Points on a hilly landscape, in no order, each with its height.
From any point a ball takes the steepest step (drop divided by distance) to one of its 4 nearest points. It stops when none of these is lower. Distance is the straight distance between rows; heights are no part of it.
z_495 (h 34.5): [ 15   1  -8 -19 -15  22 -29  -7  26   5  -1  11]
z_526 (h 31.7): [ 18  25   4 -17 -11  22 -13  -4  28  10  -8  10]
z_986 (h 12.4): [ 18  32   4 -18 -11  27 -17   0  32  17 -14  14]
z_934 (h 36.3): [ 16   9  -1 -18  -9  19 -20  -7  23   7  -1  10]
z_412 (h 6.5): [-11 -22  -6   4   5  -8  -5  -2  -9 -18  -9  -8]
z_747 (h 48.0): [ -7  -4  11  16  16 -16  21  12 -21   7   9  -6]
z_895 (h 49.4): [ 18  55  10  19 -11   0  13  20  17  16   3  19]
z_532 (h 27.2): [-26 -66 -28 -13  10   2 -11 -15 -24 -17  -8 -22]
z_615 (h 33.5): [14  9 -6 -8 -2  5 -8 -3 10  6  3  5]
z_140 (h 24.3): [ -7 -15   0  10  13 -12   1   7 -11 -12  -5  -8]
z_584 (h 15.2): [-25 -35   1   6   7 -22   5  -9 -21 -20   1 -10]
z_223 (h 16.2): [ 9 36  7  2 -5 -2 13  4  3  7  2  5]
z_754 (h 38.7): [ 17  17  -1 -16  -7  15 -13  -7  22   8  -2   7]
z_200 (h 36.5): [ 19  21   3 -20 -12  24 -19  -5  28   9  -8  10]
z_514 (h 6.6): [ -1 -17 -17  -1  -2   8 -15  -1   7 -11 -11  -2]
z_562 (h 36.2): [ -1 -14 -13   3   2   1 -11   2   3  -9  -8  -3]
z_190 (h 32.7): [12 20 -1 -6 -1  0  1 -4  6  7  5  4]
z_425 (h 50.5): [-27 -44 -16  -3   3  -9  -2 -18 -25 -17  -3 -14]
z_492 (h 33.0): [  9 -11 -15 -11 -12  20 -26  -5  21   1  -3   8]
z_634 (h 51.6): [17 55 19 25 -7 -9 19 25  5 11  7 16]
z_175 (h 28.3): [  0 -19 -21  -5  -9  18 -22  -4  16  -7 -11   2]
z_184 (h 38.1): [-20 -38 -19 -12  -2   0  -8 -18 -14 -21 -10 -15]
z_742 (h 16.8): [-22 -33  20  20  16 -29  25  -3 -27 -18  15 -14]
z_33 (h 25.7): [-21 -53 -28 -16   1   5 -11 -20 -19 -17  -6 -19]
z_674 (h 39.5): [ 17  35   4 -10 -10  18  -2  -1  26  12  -9  11]
z_955 (h 40.5): [ -2   5   8  12  12 -15  18  10 -19  10  10  -3]
z_113 (h 34.0): [ 12  -4 -11 -18 -17  23 -33  -7  27   4  -2  11]
z_107 (h 25.3): [-31 -44  -3   8   7 -21  10 -13 -27 -18   4 -13]
z_429 (h 50.2): [ 16  15   2 -33 -21  36 -41   0  38  10 -14  16]
z_23 (h 31.8): [ 9 19  0  0  2 -8  8  1 -6  9 10  1]
z_905 (h 16.4): [ 13  -4 -12  -4  -2   4 -13  -1  10   3   1   3]
z_263 (h 37.6): [-16 -33 -22 -15  -6  11 -13 -18  -4 -23 -14 -14]
z_220 (h 34.7): [  4  28  10   5  -1 -11  18   4 -10   9  10   3]
z_42 (h 43.4): [ -1 -13  -8   5   8  -6  -5   5  -2  -7  -5  -5]
z_511 (h 30.9): [13 34  4 -5 -6  7  6 -1 14 10 -2  7]
z_654 (h 33.9): [ 19  22   4 -26 -14  32 -28   0  33  11 -13  15]
z_539 (h 29.9): [ 12  -2 -10  -9  -7  11 -20  -5  15   3   0   8]
z_693 (h 35.4): [  2  16   5   6   5 -11  14   5 -14  11  12   1]
z_896 (h 37.5): [ 13   1  -4 -26 -20  30 -38  -6  33   6  -5  14]
z_723 (h 14.8): [-24 -54 -26 -13   4   0  -8 -20 -23 -16  -6 -19]
z_677 (h 12.9): [-20 -28  11  12  12 -23  10  -1 -20 -19   2 -11]
z_897 (h 28.0): [-20 -32  -8  -1   1 -11  -3 -13 -16 -22  -7 -11]
z_736 (h 27.1): [10 27  5 -3 -3 -4  9  0 -1  9  5  4]
z_594 (h 32.0): [12 44  7  5 -8  4 10  8 14 10 -5 10]
z_234 (h 36.4): [ 16   8  -1 -25 -15  26 -28  -6  30   7  -4  13]
z_154 (h 43.9): [  2   2  -1   6   9 -10   7   6 -10   7   7  -4]
z_376 (h 8.1): [-13 -18  16  16  19 -20  17   9 -20  -7   4 -10]
z_38 (h 60.9): [-10  -2  18  23  17 -17  29  13 -24   8  12  -7]
z_178 (h 37.3): [ -1  19  10  10   3 -15  21   6 -16  13  14   1]
z_250 (h 39.6): [  7  -4 -10   0   4   0  -7   3   3   3   1   0]
z_794 (h 41.0): [ -3  -4   6  12  16 -13  12  10 -16   6   6  -6]
z_155 (h 12.0): [  8  49  22  21  -5 -12  23  19  -5   6   6  11]
z_116 (h 34.9): [  8  -9 -15 -20 -21  28 -37  -5  28   4  -5  12]
z_41 (h 15.9): [-19 -24  22  21  21 -26  29   4 -24 -16  12 -15]
z_652 (h 50.1): [ 5 -5 -6  4  9 -8  0  7 -6  4  3 -2]
z_424 (h 32.9): [-12 -26 -21 -11  -8  16 -17 -10   7 -20 -17  -9]
z_923 (h 77.5): [-14  -6  22  27  19 -19  38  13 -27   5  13 -11]
z_612 (h 40.4): [ 16  51   6  10 -12   9   6  12  23  18  -6  18]
z_96 (h 11.5): [-18 -23  19  17  19 -23  21   4 -22 -14   6 -13]
z_452 (h 39.9): [ 15  44   5   1 -10  15   5   5  24  14  -9  13]
z_393 (h 34.8): [ -5  -9   4  12  15 -13   9  10 -13   0   1  -7]
z_667 (h 61.4): [-31 -54 -18   0   8 -11   2 -16 -30 -15  -3 -16]
z_455 (h 34.2): [  7 -10 -13   0  -3   6 -15   1  11  -1  -2   3]
z_770 (h 37.4): [ 16  18  -1 -11  -3   7  -5  -5  14   7   2   6]
z_407 (h 39.8): [ -2  32  21  17  -4 -17  28   8 -20   8  15   6]
z_757 (h 33.8): [-17 -22  29  25  23 -27  40   6 -29 -12  18 -18]
z_686 (h 70.2): [ -8  10  17  22   9 -17  33  11 -25  14  17   0]
z_591 (h 49.7): [ 7 45 13 11 -7 -7 18 10  1  6  2  8]

Where does a ball stop that starts at each point below?
z_754 => z_986
z_686 => z_223
z_107 => z_376
z_263 => z_723
z_41 => z_376
z_895 => z_223
z_955 => z_223
z_429 => z_986
z_200 => z_986
z_742 => z_376
